A landscape with many valleys, sampled at points; each row gives a point and its height.
From any point a ball rolls to the lowest of the 2 points nearest to it. It stops when none of these is lower. Distance is the straight distance between rows; heights are no part of it.
Z962: [  7  27 -12 -14  -4 -12  33  22   9   1  -8  -5 -14   4  -2  -8  16  21
  17   0  17 -44 -12 -10  17 -26   4   7  21  24   1 -29  19  -4]  (h 191)
Z221: [-18  -6 -11  29  17  28  -3 -26   2 -18 -15 -18  19   3  29   7  -3  -8
  18  -7 -27  -9 -26   4  17 -24 -16  17  -1  -4   1  14  -5  -2]  (h 162)
Z819: [ 28  10 -11 -10   0  -4  29  -1   8   1 -14  -1  -2  -7  20   9  -5  22
  15  13  21 -21  -6   6  14 -10 -24 -30  -5   6   0 -19  45  -8]  (h 189)
Z576: [ 17 -29  10  11 -14  51  18  -2   0 -16  11   1 -16   3 -33 -13  -6 -22
 -34 -14  11  -8  -2  -9  16  16  19  -1  -4 -20   6  18  -6   0]  (h 205)
Z915: [-20  -5 -12 -19   9 -13 -47  17 -16   6   2 -10 -10   7  10  19 -16  24
  16 -17  -3  18  -1   1  -1   6 -10 -19 -11   6   7  19  18   6]  (h 187)
Z43: [ 16  23   2  -1  -8   0   6 -29  13  30  10  29   7   4 -14 -25  20 -16
 -13   0  -6 -26  -9  -8  14 -12 -14  33  18 -18 -10 -19  -9  -7]  (h 320)
Z808: [-25 -10   7  10  -8  -4 -23   6  18 -17  -3   4  19  -4  23  -6 -10 -28
  -7  10 -32  47 -11 -15  -1  12  12  -3 -10  15  -3  18 -35  13]  (h 337)
Z701: [ -5  -1   9  -7 -27 -21 -14  15   7  -7  33  25   9  -7 -14  -1   8   9
 -53   2   0 -11 -12  -7  31  -9   7   7  19 -10 -10  19 -19   1]  (h 470)
Z971: [-40  -4 -17  13   9  -5  -2  -5   2 -41  -8 -15   7 -12  28   0 -11 -19
  26  10 -43  38  -6   4  -8   2   0  -6  -5  20  -5  19 -42   2]  (h 292)
Z821: [ -5 -27   6 -10   2 -20 -12  23  17 -18  12  26   7 -27   0  -3   5   7
 -17   7  26  16  23   7 -18   2   1 -12 -15   7  11  -8  -9   3]  (h 492)
Z404: [-18 -15  -9  -8 -18  18 -30   0 -33   9  -7 -24 -18  -2  -6  19   1  13
  -2  -6  -4 -12   3  -3  -5  -2   0  -4   4  -8  -2   7   2  -1]  (h 388)
Z323: [ -5  16  -2  29  16   0   2   6 -21   3  -2 -22 -16   5  26   6  41 -14
  10  -3   7 -31 -15  15  21  -4 -13  29  13   8   8 -20  -4  -5]  (h 315)
Z996: [  9  12   8  34 -25   6  23   5  16 -34   9  27 -26   8  14  12  -6 -33
 -40  13   1   6 -25  14  24   6 -10   3   5  12 -15   2 -20  10]  (h 421)
Z629: [  2  -3 -10  -4  24   9  26  19  10  -8   1 -39 -23  18  -3   6  -9  15
  22 -11   8 -13 -15 -11   8   5  13  -2  -7  19  -3   7  -2 -13]  (h 471)
Z275: [ 19  25   3 -34  11 -12   0  -9 -16  37  15  -3  16  20 -16  -3  18   0
  19  -9  11  -9  18  -4 -36   2  20   8  -2 -33  18  15  28  -5]  (h 520)
Z975: [-20   2  -1 -18  24 -32 -25  22 -19  -1   7  -4  -9   9  13  -7  11  15
  15 -12  20   5   9   1  -4  -3 -10 -12  -7  22   5  12   1  -7]  (h 144)
Z361: [ 25 -10   8   0 -32  30  16 -29   4   7  10  -5 -10   8 -24  11  -5   2
 -29  -4   0   1  -9  -5  15  13  21  -8  -8 -28 -16  19  -9  -5]  (h 146)
Z799: [-25 -18  -6 -11  15  -7 -10  -8 -21  15 -11  -6  11  -6  -3 -18 -17   5
  32  -6 -46  21  20 -23 -35 -14 -12   6 -10   5  -6  -6 -27  -8]  (h 129)
Z2: [ -3 -13  11  18  -9  28 -10   3 -24  -4 -13 -22 -34  26   1   8  10 -19
 -13 -16   9  -4  -8   4   4  17  18   4  -2  -2   6  30 -19  -3]  (h 290)
Z648: [ 24  13  -1   5  12   1   0 -39 -36  27 -13   3 -25   6  18  11 -29   0
  12  -7   8  -6  19  15 -12   7 -24 -19 -20  -1  12  -1  30   0]  (h 172)
Z117: [ -4  -2 -12  28   9  14  15  24   8 -42  -2   2 -13  19  -1  -2  -6 -19
 -20   8 -17 -26 -27  -2  29   5  14  17  29  12  -3  13 -14  -6]  (h 235)
Z302: [  6  -7  14   8 -16 -18  -5  -2  31 -14  13  16  18 -29  13  12  -9  -1
 -29  17 -17  46   1   2 -10  21   9  -3 -10  -9  -9   0 -19  21]  (h 148)
Z953: [  0   0   7  -3  11 -15  23 -25   4  12   1  41  18 -25 -12  -4  -2  12
 -11  11   2  -8  39  -3 -16 -29 -28   9 -11  -1  -2 -15  -3  -3]  (h 349)
Z737: [ -4  -7  -2  -5   6 -11  12   6  33 -22  -5   4  33 -24  20 -20 -12   6
  15   5 -23  13   3 -11  -1   2   5 -20   8   5   9  -8 -23   2]  (h 598)
Z50: [  3  26   8  -4   4 -17   8 -35 -14  33  15  21   1  -1 -15  -6  22  -5
 -24  -4  -6 -25  13  -4   0 -11 -20  34  20 -25  -5  19 -11 -16]  (h 296)
Z274: [-13  -5  -2  -8  14 -31  25  30   5   1  32 -12 -26  -4  -9  -1   0  37
  18  22  -3 -14   7  -8 -21 -18   1  13   9  12 -17 -12  -8  -9]  (h 389)
Z522: [-10 -17   0  10  -7  14  22  -5   8   5 -12  20  27 -27 -15  -8  -3   6
   6  21 -31 -12  11 -15 -22 -21  -5  34   7 -25   2 -47   4  21]  (h 361)
Z721: [-33  -7 -11  14  14  -2 -37  -9 -15 -12 -15 -23  -4  -6  28   2 -24  -3
  12 -14 -32  38  -9   4 -19  -1  -4  -4  -9  12 -11  32 -23  14]  (h 243)
Z414: [-18 -15  -7   8  12   5   2   0 -22  19  -7 -26   0  10   7  -4 -16   0
  24 -11 -27   7  -3 -13 -35  -8   4  18  -1  16  -4 -21  -1   9]  (h 61)
Z699: [  3   6  11  -6  -2 -31 -13  -3  16   9  -5  21  16 -16  17  -3   6   0
   7  11  -5  22   4   7 -13   1  -8  -1   0   7  -1 -33  -1   5]  (h 126)
Z424: [ 13  16 -25   2 -33  14   6   0  -6  16 -22 -39 -29  13  -3  16  -9  28
  21  -2  -4 -19 -21 -10  24   0   8 -21  11  15 -10 -13   3   9]  (h 344)
Z786: [ -5  28   7  -1  -1 -37   2  13   7  11  15  -7   7 -16 -25   5  41  11
  13  23  15   3   2  10 -24  10  13  17  14 -24  -5 -32  16   3]  (h 502)
Z673: [-20 -29 -11  20   4 -10  28   9  18 -28  10  -3  22 -17  -3 -13 -13   7
  15  17 -43   8  13 -14 -11  -3   8  10  25   2   5 -14 -37  -8]  (h 588)
Z444: [  2   0 -26  13  19  11   1 -23 -33  11 -27 -22 -10  11  18  17 -12  -3
  28 -20  -2 -25   1   9   0  -2 -24  -9 -10   6   4  -7  21  -4]  (h 207)
Z372: [ -1 -10  -1 -16 -31  15 -12   5  24  13 -14  49  20 -12 -19 -37   9 -17
  -9   9   1 -10   6 -31 -16 -28  -1  12  -7   8   8 -43  -4   7]  (h 402)
Z723: [ 26  13  -7  -9  13   1  21  -3   4   8  -6  -5  14  14   8  -8  13  -4
  21   9  31 -27 -17  -5  14 -10 -10  -4   9  12   6 -25  28  -4]  (h 158)
Z908: [-18 -20  13   0   2  21  19  -5  -4  16  27 -13 -21   6 -28 -17 -18   4
  -5  -2 -19   3  23 -21 -26 -20  -4  21 -19   3 -14  -1 -12 -11]  (h 310)
Z691: [ 15  24  13 -17  -2 -14  -9   1   1  25  11  15  16   2 -15 -10  20  -1
  13   5  16   2  28  13 -32   9   7  29   8 -31  12 -16  20   4]  (h 512)
Z459: [ -5 -20  -4  18 -11  15  -2  27  17 -22   3   6   2  -9   5  10   0  -3
 -27   7  -4   8   0  -1   1   3  11   1   0 -18   6   4   4   7]  (h 222)
Z143: [ 10  16  -7  -7 -25  19  -9   4 -15   7 -30 -28 -36  19   0   5   9  -3
  18  -9  26 -13 -24 -14  28   5  12 -15   8  23   4 -10  -5  -6]  (h 325)
Z777: [  9   6   1  -3 -14  -6  18  -2   9  -8   1   0 -30  11   6  -3   3  -7
 -17   4  21 -21 -23  -8  29  -2  -8   4   0  24 -12 -11 -15   0]  (h 186)
Z612: [ -5 -14  16 -13 -24  -4 -21  -8  37   2  10  10   5  -7   3  -5 -38 -13
  -3  10 -10  46 -10 -11 -17  27  12 -12 -30  -1  -4  -8 -19  18]  (h 203)
Z548: [ -5 -11  -6  18   6   5  35  -5 -10   8  15 -14   6  -8 -18  -3 -10  14
   0   8 -37 -11  19 -15 -25 -25  -7  26   2 -19 -17 -23   2  -4]  (h 338)
Z173: [-23  -6  -2  30 -27 -17  10  11  -4  -8  11 -20  -7  -1  29  23  20 -15
 -15  16 -22  13 -17   5  -6   0   2  36  22  -4   2 -32 -14  16]  (h 339)
Z619: [ 22  19  15  -3  13 -19  -3 -10   4  16   2  24  -2   2  17 -10  10 -29
   1   2  26   8   2  18  -8  15 -10   3 -11   0   2 -18   8  12]  (h 79)
Z875: [ 11   1   4 -25  20   5  -4 -24  -5  40   8  -2  -1  21 -20 -13  -4 -14
  25 -11   5   8  28  -9 -43   8  11  -2 -26 -15   8  18  17 -10]  (h 529)
Z281: [-23   6  -2  29 -10 -22  -9  17 -14  -4  -6   0  -6  -7  33  13  39  -4
 -10  16  -4 -13  -9  18   5 -10 -16  31  23   8  10 -27 -10  10]  (h 335)
Z396: [ -2  -3   3  16  10  11 -12 -15   2  12   3  17  25   2  -7 -34  16 -25
 -10  -6  -7  -3 -12  -5  14  -1   0  27  11 -12   7   1 -15  -4]  (h 347)
Z973: [ 25  -7   0  -3  -7  -4  17   6  19 -10 -19   0 -15  -6  23  14 -20   0
   5  20  25   4 -11   8   2   3  -7 -19 -18  22   0 -35  29  -6]  (h 216)
Z793: [ 10  29 -10  20   7  19  10 -36 -48  24 -29 -16 -20  21  17  14  22 -10
  14  -7  -5 -26   9   3  18  -2 -26  12   9  -5  20  -2   7  -2]  (h 240)
Z534: [ 16  11  -5  21   3  27 -10  -5 -27  -4 -39 -31 -32  26  19  14   7  -1
  28 -16  19 -12 -19  17  19  15   1 -26  -9  17   6  14   9   4]  (h 303)
Z132: [  1 -10 -11   5  13  39   2 -18  10  -3 -26  -5  31  -9   4  -9 -15 -19
   3 -10 -12  -3 -21  -9   9  -8  -7 -12 -10 -13   6  22  10   0]  (h 86)
Z341: [ -7  -5 -27  16 -27  27  -6  -2 -28   2 -37 -45 -17   5   9  33 -15  23
   4  -4 -15 -12 -11  13  20   4   0  -9   7  -5  -3   7   7   8]  (h 366)
Z866: [ 13  23 -18 -20  24 -36  10 -19  -5  23   2  13  31  -3  15   7  -1  16
  18  -5 -17  -4  22   4 -15  -3 -20 -10  -2 -20   3   7  26   5]  (h 211)
Z86: [ -5  -2  15  -4 -23  12 -33  -9 -34  33  -6 -26 -18   9  -2   2   8  -5
   6 -10  -7   3  14   2 -33  16   1   8  -1 -23   7 -12   4  19]  (h 406)
Z600: [  6   4   6   8  19  14  18 -16 -12  13   2 -10  24  11  -6   5   5  -9
   1  -1  -2  -1   8   9  -2  -3   2   7   7 -37   2  10   9 -13]  (h 507)
Z73: [ -1  14 -10  -4   4  -7  29  24   1 -15   3 -13   4  -4   9   3  19  22
  -6  -5  -1 -44  -9   3  41 -17  -5   9  20   1  -3  -4  18 -20]  (h 220)
Z442: [ 11 -27   4  -1   7   4  -4  11  19 -11 -20  35   0 -19   6  -6   6 -23
 -20   7  50  -2  20  12 -11  10  -4 -16 -11   5  26 -30   6  12]  (h 479)
Z823: [-41   6 -11 -16  26 -18 -36 -20 -27   4   4 -15  15  -6   6   0 -22   0
  36 -19 -39  16  -9 -12 -24  -7  -9  -1 -12  10 -21  12 -23  12]  (h 190)
Z756: [ 13  -1 -11 -34  14 -12  15   6  26 -11   7  11  12   0 -18 -11 -24  32
   1   2   0 -14  -1 -17  15 -25   1 -27  -7  11 -10  11  19 -18]  (h 197)
Z927: [ 20  -9   3   8  12  11   2 -18 -27  -1  -9 -27 -34  19  10  26 -21  18
  29  -8   5   8   0  18  15  11   3 -35  -7  -3   3  23  21  -7]  (h 277)
Z964: [ -8  10 -10  -7   8   9 -41 -15  28 -31 -16  11  22  10  10  -1 -18 -27
  18  -3  -3  16 -28   7  26  -1  -6 -35 -24  33  -8  24  -5  13]  (h 336)
Z744: [ 11  -7  14  10 -43  14   3  -2  10  13 -12  11  -8  -8 -13   8  10 -12
 -24  20  11  12   6   0  -2  18  21  19   5 -18  -4 -49   1  26]  (h 454)
Z695: [-10   1   6 -13  16 -26   5 -17   4  15   9  17  16  -8  -7  -9  -1  13
   1 -13  -8   6  19  -2   0 -15 -23   2  -1  10  -7  10 -26 -17]  (h 323)
Z188: [-16   4 -22 -40 -14   0  -7  14 -15  20   8 -19  -7   7 -27  12  -5  40
  24 -15  -1 -25   3 -32 -17 -21  11  -8  -5 -15  -8   5  31 -12]  (h 192)
Z718: [  5  -9   1  -8 -23   0   7  15  21   5  -3  27  33 -25 -39 -12   0   4
   1  13 -14  -4  26 -33 -30 -25  -2  24 -10 -18   1 -43  12  12]  (h 380)
Z761: [-11  28   5  19   7   9 -42  -7   7 -15 -18  -7   5  11  20   1  -1 -23
  13 -12  -9  31 -39  27  12   2  -4 -14  -3  27 -14  33  -1  30]  (h 370)
Z560: [ -2 -18  19  -6   7  -5   7  -9  22  14  27  13 -12  -1 -30 -27 -14  -2
   4   7  -6  28  22 -18 -22   5   4   7 -14  12 -14   0 -24  -8]  (h 279)
Z377: [ -3  20 -23  -4 -19  11   5   8  18 -28 -21  -9 -30  25   8   2   4 -22
  -3   2   8 -23 -39 -12  39   0  -6 -14   4  33 -15  13 -13   0]  (h 226)
Z508: [  1 -12  -5   0 -24  46   1  13  -5 -15   8 -25 -25  18 -33   1   0  -5
 -18  -6  12  -9 -28 -15  16  17  38  -4   2  -2  -3  26 -18 -11]  (h 253)
Z937: [ -2  15   4   6  27 -35 -13  -4  -7   7  -3   5  31 -15  23   2  13   7
  13   3 -17  17   2   1   6  -4 -17  -5  13 -16   0  -4   6  10]  (h 171)
Z263: [ 12 -20   9 -15   8 -13 -11  -3   5  12  28  43   2  -5 -24 -24   8  -4
 -16  -8  22  -3  26   4  -8   0   1  16  -4  -3   1   8  -7 -17]  (h 414)
Z745: [-27 -10  -5  26  -1  30 -20   4  -8 -26 -14 -12 -21  21  12   8   4 -33
  -8  -7   0   6 -14  26   8   5  -1  -3  -3  22  -2  26 -16  15]  (h 322)
Z175: [-10 -50   7  24  16   3   9  22  15 -27 -12  12  20 -29  16 -11 -10  -9
  -3  12  -5  12  28  -2 -20   4   3 -10  -2  -1  29  -7 -23   3]  (h 570)
Z846: [ 10   8 -25 -13  -2  -6  -1  -8 -33  17  -7 -25 -15  13   2  29 -27  39
  33 -15   8 -20   6   8  10   5   1 -19   5 -11  -3   9  37 -12]  (h 250)
Z123: [ 27   1   6 -21 -11   2   1 -39 -25  16  -6  15 -22   9  -6  23  -6  16
  -4 -13  24  -9  26  10  -2   8  -7 -22 -20 -17  12  16  18  -6]  (h 132)
Z559: [ 16 -16   9 -21  -1  17 -17  -6  -1  17  -1  37  19  -4 -24 -18  10 -12
 -28 -14  24  -8  21  -5   2  -3   9   2  -2 -22  21   8   9 -10]  (h 394)
Z232: [  4  -3   9   5  39   6  20  -1 -10  -1   3 -31 -19  11  10   0 -17 -14
  29  -5   1  10   2  -2 -15  14   2  -5 -24   9   9   2  10  -1]  (h 482)
Z202: [ 22 -20  13   8   5  12  20  -6   3  -7  -4  23   3 -18  -5   7   7  -3
 -17  12  42   1  25  20 -21  19   2 -10  -9 -14   6 -18  29  -5]  (h 467)
Z407: [ -5  24  -7  -2   5   2  -3  20  12 -27   1 -21 -10  18  19  -4  10 -25
  10   2   4  -6 -33  12  29  -3  -3 -11  10  43  -2  17   9   1]  (h 263)
Z958: [ 16  -3   5 -12  33 -10   5 -16  -3   0  -3  25  36 -12   7 -26   4   0
  16   0   6   7  47  11 -28   4  -9   3   0  -4  22  -4  -9 -14]  (h 549)
Z30: [-15  -9 -18 -35   4  -4   3  30   3  -3  11  -4   2  -2 -21 -11  -2  39
   2 -11   2 -21   8 -29  -3 -28   7  -4   0   9  -1   2  14 -20]  (h 153)
Z446: [  9 -19   4  11   5  -3  14  12  33 -22  -7  11 -23  -7  29   1 -20 -25
  -5  24  26  28   6  14 -11  23  10 -20 -27  27   5 -28   8   7]  (h 244)
Z590: [  7  26  -4   5  -6   8  -2 -25 -19  29  -9   3  -8  17  -2   6  23  -3
   1 -17  -2 -35  15  -2  -1 -21  -9  17   9 -14  12  -2   6  -6]  (h 267)
Z104: [-13 -16  -9  22   1   3  22  18  -4 -18   9   7 -15  -6  -3   3  -1   2
 -23   7  -2 -20  -6  -1  13  -8 -11  34  28   4  -5  -7 -17 -25]  (h 188)
Z497: [ 12  -1   3 -10 -40   7   3 -27  28  22   0  37 -11  -7 -15 -22  -8 -10
 -20   9   8   2  -1 -20  -4 -23 -15   6 -20   9 -18 -36  -6   5]  (h 422)
Z525: [-15   2 -11  -5   2   2   0 -11 -12   7   6 -40 -47  21   1  15 -12  14
  14  -3   1  -2 -11  -1   5   2   4   1 -25  28 -21   8  -4 -15]  (h 459)
Z109: [ -6  25  -2   3  10  16 -24  -4  18  -4  -3 -32  32   9  -2   2  -6  -4
  21 -12 -31  28 -31  10  19  17  21 -10   2 -13  -8  37   5  16]  (h 275)
Z65: [ -5 -36  -5   7  29   9   9  -6  -8  -6 -12  27  33 -22  14 -18  -7 -17
  -7  -2  -5  -6  29   6  -5  -7 -15   2  -2 -12  24   9 -13  -8]  (h 560)
Z239: [-18  19   6 -31   5 -43   2  23  -2  15  38  -2 -12 -11 -15  -1  12  30
  -2   2  17 -24   7  -8   0 -11  -1  18  15   6 -16  10  -8 -30]  (h 372)
Z976: [ -5  18 -19 -26  12 -47 -27   2 -22   9   5   7  15  -7  10  17  -8  36
  27 -13   1   0  17   9 -12   0 -16 -23   2  -2   4  14  32  10]  (h 225)
Z844: [-10  13  11 -14 -32 -16  -6   2 -13  18   9  -8 -50  14 -14   7   3   6
  -4   3  -6  12   0   0  -4  12  -1   3   3   4 -23 -24  -5   6]  (h 434)
Z679: [ 18  -6   3  11  15   3   1  -8  31 -10 -23  20  50 -29  28 -10 -12  -5
  16  12  -7  14   6   1  -3  10   7 -26   3  -6  21 -15   6   4]  (h 607)
Z91: [-12  15  -7  26 -21  -9   7   8  -2  -9   2 -27 -24   8   8  22  15   0
 -17   5 -23   6 -32   0  12   7   3  26  22   1 -15  -4 -20  -1]  (h 313)
Z607: [ 26  -2  16  29 -24  17  30   0   3 -19   7  10 -34  -2  -1  16  -6 -21
 -33   8  17   1   1  13  19  26  -2  -8   0  -6  -5 -16 -13   1]  (h 438)
Z473: [  2   2   1 -30  20 -12  -2   7  28 -13  22  -6  29 -16  -9   1 -16  22
   6 -14  -9  11 -12 -13  15   2   6 -24   0  -3 -11  27   4  -9]  (h 238)
Z397: [-11 -10   3 -16 -11 -29 -25  33   5 -25  17  23   6 -18  -4   9  12  28
 -30  12  20  -4   5  -3   5 -13  -5   1   7   6   3   3 -12  -3]  (h 487)
Z72: [ 14  32  -3  -3  17  -3  -8  15  24 -22  10  -6  25   2  -6   3  -1  -5
   5 -18  -9  10 -36  -4  33   2  19 -20  -4   2 -11  50   6   5]  (h 283)
Z53: [  5  12  11 -13  23  -7  14 -24  10  -5  31  22  15  -9 -25 -12  -3  17
  -7  -8   3 -13   3 -10  11 -20  -6  10  -1 -14 -16  28 -17 -29]  (h 293)
Z710: [  6  17 -17 -30  -9  -4  -5  -6 -40  25  -2 -24 -18  22 -16  15  -2  41
  17 -10  -5 -31  21  -2 -17 -18   1  -8   3 -10   4   8  36  -6]  (h 224)
Z267: [ 10  16   3  13  19 -10  10  15  -6 -11  -6  -9  -2  16  31 -10  31 -18
   8   2  20 -15 -14  34  24   8 -14   0  14  24  13  -6   1   3]  (h 295)
Z689: [-17 -22  -1  10 -10   7 -20  20  -5   4 -14 -23  18  -3  15  -7   0  -9
   9  -4 -24  22   6 -11 -20  10   5  12   9  -7  12 -24  -8  20]  (h 128)
Z195: [ 28   2   9  -8  11   6  20   0  34   3  -1  24  48 -15 -10 -31 -14 -11
   1   9   6  -1   8 -10   6  -1  10  -8  -5 -18  21 -21  14   0]  (h 615)
Z681: [-18 -14  -9  13 -20   8 -23  37  -2 -11 -21 -17  14   0  15  14  10  -5
 -11  -2  -2   6  -6   2   8  -2   4   3  20 -11  25  -6   7  17]  (h 179)
Z185: [ -5 -16  14 -20 -16   1 -14   5  -8   5  45  33  -8   0 -40  -6   2  11
 -53   5   9 -21   5  -4   9  -4   8  11  11 -14  -7  32  -9 -14]  (h 452)
Z635: [  8   1  -3 -19  14 -13 -17  -5  32  -6  -8   5  11   4  21  -7 -24  -5
   8   2   9  22  -9   9  13  10   1 -34 -23  39  -7   1 -15   1]  (h 302)
Z653: [-13   2   4  -5 -36   4 -31 -26 -25  41   4  -8 -36  19  -4   2 -13  -1
  -1  -9  -4   9  -4   0 -15  22  -2   2 -18  -3 -15  -9  -8  16]  (h 420)
Z623: [  1  -7  20 -10   2  -1 -16 -11  19   4  15   4  -7   8  -5  -7 -17  -3
  -4 -12 -10  39 -15   3 -10  18   9  -2 -14   8 -16   8 -20   0]  (h 241)
Z851: [-19  10  14  27  -5  -1 -34  -3 -18 -10  -9 -18  -8  17  34  11  13 -35
   2  -5 -11  27 -17  23  -1  21  -9  -2  -8  25   2  13 -10  25]  (h 352)
Z829: [  2  11  -5  24 -47  19   4  21   8 -28 -14  -8 -26  16  12   7   2 -31
 -41  10  -9  20 -22   3  20  22  13 -10  10  13   2   7  -8  24]  (h 397)
Z235: [ -1   4  16  12  13   5 -23   5  18 -14  -3   1  52  -4  10  -3  -4 -12
   3   0 -24  29 -11  13  10  19  10 -20   1  -3   3  29   2  22]  (h 227)
Z640: [-17   1 -10   5  25 -14 -10  10 -21  -8   5   6   1   5   5  11  17   6
 -11  -7  15 -20   1  18  15 -20 -16  -2  -5  19  -4  31  -6 -21]  (h 87)
Z236: [ 28  -1   1 -12 -37  30   7 -35 -13  16 -10   1 -12   8 -20  13 -11  31
  -3  -4   9  -7   8  -5  17  -9   2 -22 -19 -15  -6   6  10  -8]  (h 78)
Z776: [ -5  12   7  37  -4  12  35  -4   1 -19  10  -8 -26  15  -7   2   2 -19
 -23   1 -13  -2 -35   3  23  10  15  23  24   7 -31  21 -30  -1]  (h 278)
Z301: [-31  -4   5 -11 -26  -2 -19   1 -15  24  20 -32 -54  13 -11  20 -18  32
   2  -1 -10  -2   6  -5 -13  -4 -13   2 -14  11 -29   4 -10  -6]  (h 447)
Z951: [ -4 -21  14  20   8   6   8   3  22 -28  21   3  19 -22   2  10 -22   3
 -26  16 -19  30  10   5   1  12   3  -2   6 -22  -3  29 -14   6]  (h 204)
Z80: [ 13 -15  13 -19  18  -3 -10   1  -1  22   1  13  17 -12  -4 -12  -5 -10
  17  -6   9  25  32   0 -28  13   4 -10 -19  -3  27  -2   8   8]  (h 539)
Z207: [-13   5  -3  16  36   3 -11  -7 -10 -13  -4  -5  21  -1  15   7  13  -7
  16 -16  -2   1  -8  14   8  -3 -23   5   4  11  -9  28 -15  -3]  (h 149)
Z85: [  2  -1   0 -16   5   5 -24   6 -15   6  -2  16  15   9 -14 -24  27 -23
  -8 -12  12 -18  -8 -13  10   0  15  13   1  -5  11  18   0   6]  (h 371)
Z126: [  3  -9  -2 -24 -17 -12  -7   4  -1  10  31  37 -16   4 -50 -23   7  19
 -24  13  23 -19  26 -10 -14 -30   8  25  -3 -12  -4   5   4 -29]  (h 433)
Z645: [  1 -15  -1   3  10  -1  20  11 -12  -2  10   5 -26   0  -7  -5   1   6
 -17   1  23 -12   2   8  13  -7 -20   1   6  14 -10   4  -3 -15]  (h 145)
Z450: [  0   5 -11  -3  28   2  26   2   3 -20   8  17  20 -11  -8   0  10  17
 -21  -5  -6 -25 -12   3  35 -27  -8   0  23  -9  -9  25  -7 -20]  (h 256)
Z957: [ 24  -3  25  36   2  14  27   6  10 -17   3  16  -6 -11  -1   6   7 -19
 -26  13  29  16   9  30  -1  33   4  -8  -2 -15   2  -1  14  17]  (h 453)
Z169: [ 22  27  -2  -4 -30   5  21 -13 -13  18 -11 -20  -5   3 -28  10  15  35
  21   3   7 -16  10   0   6 -10  13   5  14 -17   7 -30  35   5]  (h 476)
Z469: [  1 -19  19   6 -24  19  12 -18   9  25 -16  23  -2  -3  -8 -16 -11 -27
 -23   7  -2  12   6 -15 -15   6   3  17 -10  -6   9 -37  -8  18]  (h 440)
Z44: [ -3   1   8  24  36  11  23   2 -14  -4  -1 -32  18   2  17  -3  -3  -8
  19 -12 -17   1   6  16 -17   9  16   2  12 -15  22   7  24   2]  (h 495)
Z834: [ -3  21  -6 -18  -2 -30   7  27  -2   3  23 -17  -7 -11 -14  25  15  36
  12  10  21  -3  -4  18 -17  -3  16   0  20 -16  -1 -21  31  -6]  (h 494)
Z226: [ 17   9   3   5 -34   6  13   2   5  -1 -15  -6  -3  -4  -5  26  15  15
   0   6  17   0   4  10   8  12  19  -7   6 -23   3 -34  25  16]  (h 466)
Z331: [ 10   7  -8  -7 -13 -10  18  11 -10  12  -6 -13   1 -12 -26  30  15  40
  21  12  17 -22  22  -2 -23  -9  -3   7   8 -13  -5 -31  37  -7]  (h 485)
Z127: [-14  12  -4 -24  22 -40  -7  15   1   3  20  28  22 -18 -12  -8  20  32
  -9   7   0 -19  11  -4  -2 -28 -18  12  25   2  -9  15 -22 -27]  (h 351)
Z310: [  8  -4   4  -5   4  -1 -16  20  35  -8  -2   9  -1  -3  21 -22 -17 -28
  10  10  31  31  -7  -7 -15  18  14 -32 -25  39  16  -7   0   0]  (h 273)
Z855: [ 31  11  13 -11  13  -1   7  12   9   6 -11   8   9   4   6 -20  22 -18
   4  -3  35  -8 -12   6   3  14  10 -10 -11   4  12 -12  19 -13]  (h 122)
Z754: [ 10 -10  22   7  11  20 -16 -25  -3   0  -8  -1  45  -4   6  -2  -9 -17
  -8 -22 -15  19   5   4  -5  12  -6  -2  -2 -25  11  33  10  20]  (h 166)
Z831: [ -9 -33   0  11  30  -1  26  29   5 -24   7  11  22 -15  -1  -9  -6   9
   6  23  -7  -1  20  -6 -10  -1  24   8  20  -7  11  -9 -16 -12]  (h 579)
Z803: [-21  14  -3  12 -32 -10 -20  16  15 -23  -5  10 -12  10  16   2   6 -36
 -22   9 -19  34 -34 -11   6  10  15   6   6  20  -1   2 -30  20]  (h 369)

Call two points neighbours if one is among the 2 nearest of the other. Go from one point of each pair to the other, from neighbour to neighbour, staying as low as possible. Name the highest point that can't be avoided.
Z236, Z619: Z761
Z414, Z640: Z821
Z414, Z302: Z459
Z619, Z640: Z976
Z30, Z640: Z72
Z132, Z640: Z221

Two balls start at each pair of points below. Name the first point that both come to, or write -.
Z175, Z442: -
Z635, Z695: Z723
Z821, Z737: -
